Each scene shows the same named points in several views. A view is turned or mirrored, and shifted as a whole, has a little noise and may leave points out.

Scene 1
View 1
Sufam: [ 23.9  -3.0  23.7  20.6  31.2  -4.1 -36.4   3.0  10.4 -34.6   0.4  37.0
   5.6  -2.1  32.6 -28.0 -39.3 -38.1  13.1 -11.3   2.1  50.1 -25.7 -13.7
  -7.8  -8.4   4.0   5.2   9.5 -12.8  -5.1  28.2  12.4  17.3 -14.8 -19.4
 -29.1]
kesu: [ 24.4  12.6   8.2   8.8   6.0   5.2 -24.1   6.1 -20.5  -6.8 -21.9  -2.5
 -17.8   6.4   9.0  -9.3  -2.1  12.3  21.3 -20.9  26.3  24.2 -12.6   5.6
   5.7  21.9  21.3  10.8  -7.9  14.9  -1.3  -0.2  15.2   4.2  -9.0  -8.4
 -22.5]
kotag: [  3.4  19.8   4.4  11.1  -2.1   3.3 -12.1  -1.0   0.0  -0.4   3.7  -8.9
  -8.8  10.5   9.7  -1.7 -18.7  18.3   5.4 -10.6  16.1  11.5 -11.9   3.3
  -2.8  11.9   5.5   6.1   1.4  10.8  -3.3   9.1  12.1   3.5 -13.1 -10.6
  -2.3]
vak: [  6.8  17.5   5.9  11.8   2.3   1.9 -13.0  -0.1   0.4  -2.7   6.1  -3.8
  -6.5   9.2  10.6  -3.5 -21.1  13.1   6.0 -10.2  12.6  14.5 -13.7   1.1
  -5.1  10.3   5.6   6.4   0.4   8.7  -3.6  11.8  13.6   6.1 -11.8 -12.6
  -6.2]
soz: [ 20.7  12.2   1.6  11.1   5.8  10.0 -28.0   0.2  -7.9 -10.2  -8.3   0.5
 -19.2   0.5  10.6 -16.1  -9.1   4.7  16.2 -20.3  18.0  28.5 -11.3   3.1
   3.7  15.6  22.0  10.0   3.3   1.7  -7.2   6.4  12.1   5.9  -6.8  -7.6
 -15.3]
zuze: [  2.8  25.7 -18.6  10.6 -13.5  23.7 -20.8 -11.8   8.3  -0.5  22.9 -13.0
 -30.8  -6.6   3.1 -19.3  -9.7  20.2   4.9 -20.7   6.9  19.4  -4.6   6.3
  -0.7  15.2  29.0  12.2  16.5 -11.8 -16.5   5.9   7.1   1.5  -5.8   1.1
   6.2]
pim: [ 14.1  22.1 -18.1   8.8 -10.3  26.5 -28.2  -8.1  -5.5  -3.3   4.9 -12.0
 -39.6 -11.8   1.6 -23.5   2.5  17.9  14.9 -28.7  15.4  26.3  -3.6   8.3
   4.3  22.7  42.0  17.3  11.4  -7.9 -15.1  -1.3   8.1   0.9  -3.3   1.8
  -6.0]
Mupe: [  0.5  27.9 -10.6  10.3 -13.1  12.2 -12.4  -7.2   4.4   6.7  16.6 -16.6
 -22.4   2.4   2.9  -7.0 -11.2  26.5   3.1 -15.5  11.1  10.5  -6.1   7.9
  -3.0  17.1  17.4   9.0   7.5   2.2 -10.6   5.3   9.6   1.8  -8.3  -4.5
   7.5]
Piz: [ -9.9  30.6 -19.9  12.9 -18.8  19.0 -13.4 -15.6  23.1   1.7  40.2 -13.3
 -24.3  -4.7   3.7 -14.6 -20.6  23.3  -7.2 -14.9  -1.0  11.8  -4.1   5.1
  -7.0  10.0  18.3   9.0  22.5 -14.2 -18.3  12.7   5.6   0.6  -8.0  -1.8
  18.3]
Zaro: [  8.3  13.6  17.6  13.2   8.8  -7.3 -14.3   4.2   1.6  -8.0   1.5   4.5
   4.9  15.0  15.1  -2.9 -29.6   6.1   5.4  -5.9  10.6  16.7 -19.5  -1.6
  -6.8   5.8  -6.0   2.9  -0.7  12.8   0.2  16.8  15.4   8.5 -13.0 -18.5
  -9.3]
zef: [-21.6  40.7 -18.6   8.1 -28.1  12.7   5.1 -15.6  19.9  17.4  43.0 -30.0
 -14.6   9.7  -6.6   5.8 -21.2  48.1 -13.7  -6.8   3.1 -10.8  -2.2  10.0
 -10.9  12.6   1.5   4.3  13.7   6.0 -14.3  10.2   6.5  -2.6 -10.3  -4.7
  32.0]
tofos: [  0.4  25.8  -5.5   9.3  -9.3   9.2 -11.7  -5.3   5.6   1.8  16.8 -12.2
 -14.9   6.7   6.6  -4.5 -18.5  22.1   1.1 -13.7  11.2   9.9  -8.1   5.0
  -3.8  13.9  10.2   6.1   7.6   4.5  -9.5   9.8  10.9   3.0 -10.8  -7.6
   4.7]
tulol: [  4.1  22.1   1.7  11.8  -1.4   5.4 -13.8  -2.1   5.6  -1.5  11.0  -5.9
  -9.4   8.7   8.8  -5.2 -20.8  15.0   3.7 -11.1  11.4  11.7 -12.0   2.2
  -5.0   9.3   5.2   5.0   4.2   5.0  -6.9  13.1  11.9   4.7 -11.5 -10.7
  -1.6]
View 2
vak: [ 16.6  -4.2 -15.7 -17.2  -3.7 -20.6   3.1  -6.1 -13.1  -5.6 -20.8   1.9
  -6.8  -1.4   6.1   4.7 -14.2  -0.5 -18.4  -8.5 -18.5  -2.2 -27.0   9.1
   3.4  -0.8 -12.0 -20.2  11.5   4.0 -16.0  -6.8   5.3  -1.1   1.4   4.7
  23.7]
soz: [ 14.7  -2.5  -5.3 -20.2   0.5 -21.4  -0.1 -10.7 -16.7   1.8 -17.0  -1.4
  -9.9 -15.1  12.7   3.0 -11.4  -4.8 -37.1  -0.1  -4.9  -9.6 -24.5  21.7
  -6.8   5.9 -12.1   5.5   7.6  -5.8  -4.4   7.5  -5.1 -17.4  11.4  17.5
  27.0]
Sufam: [ 40.7  10.8 -13.3 -29.7 -26.5 -30.6  20.4 -22.6 -19.6 -15.0 -34.8 -37.1
 -21.3 -16.1  -3.7  12.5   0.3   3.4 -59.9  -6.5 -18.0  -8.2 -31.1  -5.2
 -30.0 -36.8   7.8 -10.0 -17.8 -17.1 -34.3  -6.2   0.8 -17.0  19.0  24.6
  23.7]
zuze: [ -5.6 -11.8   3.2  -2.3  15.4  -8.1   6.2 -11.5  -9.3  -4.2 -10.1   6.2
 -13.8 -13.4  25.5  13.3 -30.0   9.5 -22.9   6.2 -12.2   3.0 -13.6  13.4
  11.9  21.9 -26.2   6.9   7.8   3.4 -16.2 -13.8  -6.6   5.9  -6.8   9.2
  35.0]
tofos: [  5.1  -8.2 -11.1 -11.3   5.7 -15.8   1.1  -3.6 -11.2  -3.3 -15.2   9.2
  -5.4  -0.1  13.6   4.8 -20.5  -0.2 -11.2  -4.8 -17.1  -0.4 -23.4  14.1
  13.6  12.8 -20.1 -15.7  13.9   6.8 -11.4  -8.3   0.7   4.9  -4.0   1.7
  25.1]
kotag: [ 13.7  -5.3 -15.0 -17.5   0.6 -20.1  -2.3  -2.8 -12.4  -0.9 -17.8   8.2
  -3.2  -0.8   8.8   2.4 -14.6  -5.2 -15.3  -8.0 -14.1  -4.7 -26.8  15.7
   6.4   5.5 -14.5 -18.7  16.0   4.1  -7.2   0.1   3.5  -5.0   1.9   4.4
  22.6]
pim: [ -6.5 -10.4   8.2  -8.0  17.9  -8.4   0.8 -11.6 -12.8   3.1  -8.5   6.4
 -14.8 -22.2  27.1   9.8 -26.5   3.5 -32.3   9.4  -1.2  -3.9 -13.1  24.4
   2.7  27.1 -23.3  23.7   7.9  -1.8  -5.4  -0.5 -14.0  -8.4   3.1  16.1
  36.0]
Mupe: [ -1.2 -10.0  -6.8  -8.9  12.3 -12.2   0.1  -4.0  -8.8  -0.9 -11.9  14.5
  -7.0  -3.5  17.9   6.3 -25.0   1.3 -11.6  -1.4 -13.2  -0.2 -20.8  16.6
  14.5  20.2 -24.9  -7.5  17.2   6.8  -8.8  -7.0  -1.0   4.5  -5.4   3.9
  28.7]
kesu: [ 14.2  -3.1  -8.3 -28.0   1.3 -23.2 -10.9  -5.5 -19.8   8.1 -16.6   7.2
  -3.9 -12.8   8.2  -2.7  -8.6 -14.4 -32.5  -1.4  -0.1 -15.1 -28.0  31.6
  -7.8   7.5  -9.2   4.7  14.9  -4.9   6.0  18.9  -7.2 -28.8  17.4  17.1
  22.1]
Zaro: [ 27.5  -0.4 -22.8 -25.3 -11.1 -27.9   0.7  -5.4 -15.6  -5.1 -24.1  -2.7
  -5.1   2.3  -2.2   1.3  -6.4  -6.9 -21.3 -12.3 -20.1  -7.1 -33.5   8.9
  -2.3 -12.9  -4.3 -30.8  10.5   2.8 -13.1   0.6   6.8  -8.4   7.0   5.9
  18.0]
Piz: [ -5.8 -11.7  -2.3   2.4  13.3  -7.5  12.5  -9.7  -6.2  -9.2 -12.4   6.6
 -11.9  -5.5  22.7  14.4 -32.9  13.6 -10.3   1.5 -21.3   9.8 -15.1   2.8
  21.5  18.7 -27.9  -7.5   7.3   9.3 -25.3 -28.4   0.2  21.0 -14.8   1.3
  33.3]
View 3
pim: [ 21.8  23.1   3.6 -13.5 -10.5 -10.1  -0.6  -4.7   0.2  41.8 -27.2   7.9
  11.8 -16.2  15.7  -6.8   2.9  13.8 -22.6  23.8 -21.1  -7.4   0.0 -10.8
  -9.6 -28.5  -1.3   5.3   4.4 -13.5 -22.8  22.4  -3.2  -6.4  -3.1   1.7
  11.2]
Piz: [ 21.3  22.2  -4.2  16.5   2.3 -17.3  27.9  -6.0   3.0   6.7 -20.4   9.6
  -1.2 -20.5  27.7 -18.6   1.4  12.3 -12.2  13.8 -23.2  -9.8 -12.3   2.1
  -2.3 -19.8  -7.5  16.0  23.1  -5.1  16.2  23.4   1.8  -1.7 -27.2   9.4
  18.9]
kotag: [  1.3   9.1  -0.6   2.5  -6.6   3.0  -1.6 -14.5  13.0  10.5 -18.5   1.0
  -2.6   1.3  -3.2  -8.8  -5.3   9.7  13.5   6.3 -10.4  -6.4  -7.3 -13.9
   8.2 -12.7   7.2  22.0   2.2 -14.3   1.7   6.8  11.2  -6.8 -11.4   7.6
   8.6]
vak: [ -0.8  12.4   2.1   1.4  -7.5   0.5  -3.1 -15.6  16.0  13.0 -18.4  -3.8
  -3.8  -0.7  -3.7 -11.0  -3.9   7.7  16.9   6.4  -6.6 -10.4 -10.2 -11.4
   6.6  -6.8   8.1  22.5   4.7 -14.4   2.3   8.8  10.6  -6.8 -11.1   7.7
   5.7]
tofos: [  8.7  13.0  -2.5   7.5  -1.7  -4.8   9.8 -10.2  10.6   8.4 -19.3   6.7
  -0.6  -4.0   7.7 -12.6  -3.9  10.2   3.6   7.6 -16.0  -8.1  -8.0  -9.9
   4.4 -17.0   3.2  19.5   8.1 -12.0   4.9  10.8   8.8  -6.2 -17.1   8.1
  13.4]
zef: [ 17.6   3.7 -18.1  27.3  16.9  -8.2  39.5  -5.1   6.0 -17.4 -16.0  26.2
   0.9  -1.6  26.9 -18.6  -8.8  14.4  -9.3  -3.1 -30.0  -3.8 -11.4  -8.1
  12.7 -33.0  -4.1  20.4  16.1  -0.9  25.3   7.5  13.2  -2.1 -33.8   9.3
  27.8]
Mupe: [ 13.9  11.5  -3.9   5.6   0.1  -5.1  11.7  -7.3   5.9  13.4 -21.2  10.1
   2.5  -4.3  13.4 -11.3  -5.0  11.7  -7.3   8.2 -21.0  -5.6  -5.9 -11.9
   2.8 -24.7   1.2  15.2   7.5 -10.5  -1.1  12.1   6.7  -6.8 -16.1   6.0
  15.8]
tulol: [  3.5  15.7   2.3   2.8  -7.1  -4.2   1.0 -12.0  11.0  15.0 -19.0  -1.1
  -2.3  -5.6   2.7 -10.4  -1.6   9.4   9.9  10.6 -11.1  -8.9  -8.6  -9.7
   1.9 -11.0   4.2  19.0   5.9 -14.4   1.5  14.3   7.1  -6.0 -14.2   5.9
   8.3]
soz: [  3.7  16.2   6.8 -12.0 -12.7   1.4 -14.1 -13.6  13.4  30.5 -22.6  -5.3
   3.1  -4.3  -5.6  -5.4  -2.4   9.6   8.4  13.9  -7.5  -8.1  -3.2 -14.8
  -0.9 -12.2   8.6  16.2  -1.4 -17.9 -14.7  14.1   5.9  -9.2  -1.9   3.6
   2.5]
Zaro: [ -9.5  12.8   4.9   3.6 -12.2   3.0  -8.8 -20.4  21.5   7.4 -15.9 -11.9
  -9.6   1.2 -14.8 -11.7  -4.0   4.5  35.4   3.1   1.5 -11.3 -11.1 -12.7
   8.9   5.5  10.4  26.9   2.7 -17.7   9.5   8.4  13.3  -6.3 -12.0   9.4
   1.4]
View 4
zuze: [  3.6  -3.7  32.5  12.1   9.3 -12.2   6.4 -15.2  21.5   1.2   1.4  -0.3
  -2.9 -22.5  17.1   3.3 -21.8  17.2  -6.9  -6.1  29.0 -32.2  -0.3  17.4
 -21.3   3.1  12.6   6.9  -0.2   6.6  -3.5 -34.4 -10.8  -3.1  -1.9  -1.3
 -14.0]
Piz: [ -0.9   7.9  25.1  12.2   1.2  -8.4  -5.8  -5.0   2.0 -10.1  -1.3   6.3
  -8.0 -27.9   7.3   9.5 -24.4  21.7   1.5   0.0  27.8 -23.0  -4.2  20.9
 -24.5  -0.3  18.0   6.2   3.0   7.2  -4.5 -40.8  -9.2  -9.0  -5.4   2.0
 -24.0]
Mupe: [  7.5  -4.7  30.2  12.5  -6.6  -9.8   7.8 -18.1   8.1   3.3   9.9  -4.9
  -4.0  -9.8  10.5   4.6 -18.7  20.3  -2.8  -4.8  13.2 -26.6  -9.0  12.4
 -14.2  10.8  12.7   1.6  -2.6   6.1   3.5 -23.9 -13.0  -8.2  -5.4   1.2
 -18.4]
pim: [  8.8 -13.5  39.0  12.1  16.0 -15.0  21.9 -23.5  40.0  12.4   6.8  -6.9
   2.7 -14.8  24.2  -4.6 -20.7  11.2 -12.0 -11.9  28.3 -40.1   0.9  15.4
 -21.1  14.1   8.1   9.4  -5.7   7.8  -0.4 -26.0 -12.7   0.0   2.4  -3.5
  -3.4]
tofos: [  7.2  -6.1  23.8   9.8  -7.2  -6.1   3.1 -21.0   0.5   2.5  11.8  -8.6
  -1.2 -12.0   6.8   7.7 -20.4  18.5   0.5  -5.4   9.9 -22.0  -5.0   9.1
 -11.3  10.8  17.4  -3.2   0.3   3.7   6.6 -18.5  -9.3  -8.7 -10.5  -1.6
 -17.8]
vak: [  6.7 -13.6  17.5   4.8  -6.0   0.4   1.1 -29.8   3.4   4.0  15.5 -16.2
   7.9 -10.5   5.1   8.1 -20.8  13.8   1.9 -12.4   2.0 -16.2  -1.3  -2.6
  -8.8  13.6  21.0  -9.4   3.0   0.3  12.3  -2.4  -2.5  -7.7 -13.5  -7.8
 -12.9]
kesu: [ 14.4 -30.2  27.3   3.3   1.6  -4.2  24.0 -44.1  30.0  19.5  21.5 -27.2
  14.5   0.6  17.7  -2.3 -16.9   6.0 -10.6 -19.6  -0.1 -30.6   2.8  -6.9
  -5.4  24.7  12.1  -7.6  -4.9   0.7  16.1   8.2  -6.6  -0.3  -9.2 -10.8
   2.0]
kotag: [  9.2 -13.0  19.1   5.6  -9.4   0.6   3.6 -28.7   1.7   4.4  14.4 -14.3
   4.4  -8.0   4.9   7.0 -19.5  13.9   1.1  -6.8   0.9 -18.3  -3.3  -0.5
  -7.5  15.8  18.0  -8.2   1.9   1.0  12.2  -6.6  -5.0  -8.1 -13.6  -4.5
 -15.4]
zef: [  4.7  14.1  29.4  20.6 -27.8 -13.0  -6.3   0.1 -24.9  -9.5   7.2   7.9
 -19.0  -8.0   0.4  14.4 -19.3  37.4   7.3   6.7  11.5 -17.5 -23.7  27.0
 -12.2   3.1  12.1  -1.2  -1.0  10.9   0.5 -44.2 -21.8 -18.5  -7.1  11.7
 -33.8]
Sufam: [ -1.2 -24.1  -9.0 -15.9  33.3  23.1 -15.7 -45.2  24.8   0.5   2.7 -28.1
  35.4 -44.8   6.2  11.2 -31.7 -14.8   2.2 -20.8   9.8  -7.6  36.6 -25.8
 -19.2   8.9  42.3 -11.4  19.0 -14.8  11.8  21.2  32.4  -0.1 -23.4 -28.6
  -0.7]
tulol: [  5.7 -10.4  16.5   6.1  -7.2  -1.4  -0.8 -26.1   0.8   1.4  13.0 -11.7
   6.3 -12.4   5.5   7.1 -20.6  15.5  -0.2  -6.6   4.9 -16.9  -1.3   2.3
  -9.4  11.9  20.9  -8.0   3.6   0.2   9.3  -8.8  -3.0  -8.2 -13.0  -5.9
 -15.5]
soz: [ 10.5 -22.8  24.8   3.1  11.4  -1.5  15.3 -36.1  30.5  13.0  13.2 -21.6
  13.6 -12.3  15.6   0.8 -20.8   4.8  -7.9 -15.8   9.3 -27.8   8.8  -3.0
 -13.3  17.6  15.6  -3.6   0.8  -0.9  10.0  -1.0  -0.9   0.7  -9.1 -11.4
  -2.5]
View 5
Zaro: [ -0.7  -1.8 -11.4  -6.3  -6.1   3.8  -6.4 -24.1   1.5 -17.9   0.5  -6.8
  -1.7 -21.5   5.1  -1.1  39.4  15.6  -5.1 -14.6   3.0  -3.1  -5.2  -2.1
  -5.0 -24.6   1.1 -22.7   9.0   4.9  15.5  15.4  10.6  12.4  22.7  -6.6
  -4.5]
zuze: [  1.8 -17.0   4.5  -0.1  26.5 -10.0  11.3  -0.3   2.8  -7.8  -7.9  -9.3
  -7.5  -9.4   5.9   0.5  -2.9   7.0  10.3  -1.5  -3.5  10.9  18.0   7.1
   9.2   6.6  -4.1   7.3   6.2  -0.6 -13.1  -9.9  -8.2  -3.2  14.7  -2.5
 -33.1]
tulol: [  0.6 -10.0  -6.2   0.5   7.8  -7.4  -0.3 -15.7   1.5 -16.1  -0.8  -8.5
  -9.6 -17.9   4.8  -2.7  21.7   8.9   0.2 -11.9   6.0   2.1   2.7  -0.1
   0.0 -14.0  -1.7 -12.4   6.1   2.9   2.3   1.7   2.5   2.7  20.3  -4.2
 -13.4]
tofos: [  1.7 -11.7  -2.7   5.0  13.0 -13.2   2.0 -15.0   3.0 -17.5  -0.2 -10.5
 -13.3 -17.9   8.0  -1.4  13.1   4.0   2.0 -11.0   7.5   7.5   8.9  -0.1
   1.5 -10.0  -0.5  -8.3   5.4   0.3  -5.4  -7.4  -2.7  -2.5  17.4  -4.1
 -16.5]
pim: [ -0.5 -19.5   2.1  -7.0  28.4  -0.5   9.4  -5.7  11.1  -5.8 -10.6   6.1
   3.8 -11.1   5.3  10.0  -5.0   9.7  18.2  -3.5  -6.4   5.1  12.6  12.8
   8.7  16.6  -3.8   6.1   2.5   6.5  -5.6  -9.1  -5.9   5.4  15.1   3.3
 -28.9]
Mupe: [  2.0 -16.1  -3.2   5.1  19.6 -13.9   3.1 -13.3   3.5 -17.4  -1.9  -8.8
 -14.1 -18.3   8.5   2.3   5.9   2.4   6.7 -10.6   8.3   8.1  11.3   2.1
   2.0  -1.1  -2.9  -2.0   5.5   0.9  -8.9 -12.5  -5.7  -5.0  16.0  -1.1
 -20.5]
Sufam: [ -5.6   7.3  -2.2 -33.4  -8.1  34.1   1.1  -2.5  -3.3   9.3 -15.3   0.0
  27.9  -2.4 -10.4  -3.7  47.6  41.0  -8.6   0.4 -32.1  -7.7  -4.4  10.3
  -2.7 -20.0  -0.6 -13.1  14.9   6.3  34.1  50.5  21.9  34.0  23.3 -18.7
 -18.1]
kotag: [  0.2  -9.9  -8.5  -0.1   6.8  -6.9  -3.2 -23.3   4.8 -20.1   1.2  -4.3
  -8.6 -21.6   7.1   1.9  22.6   7.6   2.4 -14.4   6.4   1.4   2.1  -0.3
  -1.2 -12.6   0.4 -12.0   7.4   5.3   2.0  -0.1   2.1   4.0  20.2  -3.0
  -9.5]
Piz: [  1.0  -8.4   8.0   5.5  18.6 -19.0  12.1   5.5  -7.0 -12.0  -3.9 -26.0
 -21.9  -6.8   4.1 -11.0   0.5   6.8  -2.3   0.4   1.2  17.8  22.5   2.3
   6.7  -9.4  -2.7   5.6   8.2 -10.6 -16.8 -11.3  -7.4 -13.2  12.9 -12.2
 -33.8]
kesu: [ -3.4 -19.3 -16.0 -11.1  14.0  11.7  -6.5 -32.6  19.0 -13.9  -3.5  21.3
  10.8 -24.3   7.7  19.3  20.5   8.9  18.8 -19.0   2.5  -9.5  -4.5   9.9
   0.7   9.9  -0.4 -14.0   1.9  17.2   8.8   0.2   2.8  20.3  24.4  11.3
  -6.5]
zef: [  6.3 -12.9   1.4  24.0  15.7 -39.6   1.8  -7.5  -6.3 -30.7   6.8 -33.7
 -42.9 -18.1  12.4 -13.7   4.0  -9.6  -6.4 -11.3  21.0  19.5  19.0  -8.5
   1.1 -22.2  -1.7  -3.2   6.5 -11.3 -23.3 -27.1 -11.5 -26.1  13.9  -7.1
 -20.3]
vak: [  1.0  -8.8  -9.5  -2.7   5.0  -1.9  -3.3 -19.4   4.5 -17.4  -0.5  -5.7
  -5.2 -19.5   4.9   1.7  26.5  10.3   0.5 -13.8   5.3  -0.4  -0.2   0.7
  -2.8 -14.3  -0.4 -13.5   8.1   4.0   5.4   4.0   4.6   5.4  20.2  -2.6
 -10.9]
soz: [ -3.1 -13.7  -6.4 -12.7  15.3  12.1   0.9 -18.2  11.9  -7.8  -7.8  12.1
  11.2 -16.3   6.1  10.7  15.7  14.8  12.0 -10.4  -4.7  -2.5   0.6   9.7
   2.3   6.4  -1.0  -9.3   5.5  11.7   7.9   7.2   2.9  19.3  20.7   2.6
 -17.0]

In a view up to two points have been moved. Name them for each view, in the order of its rows, or write none.
view 1: none
view 2: vak
view 3: tulol, soz
view 4: none
view 5: pim
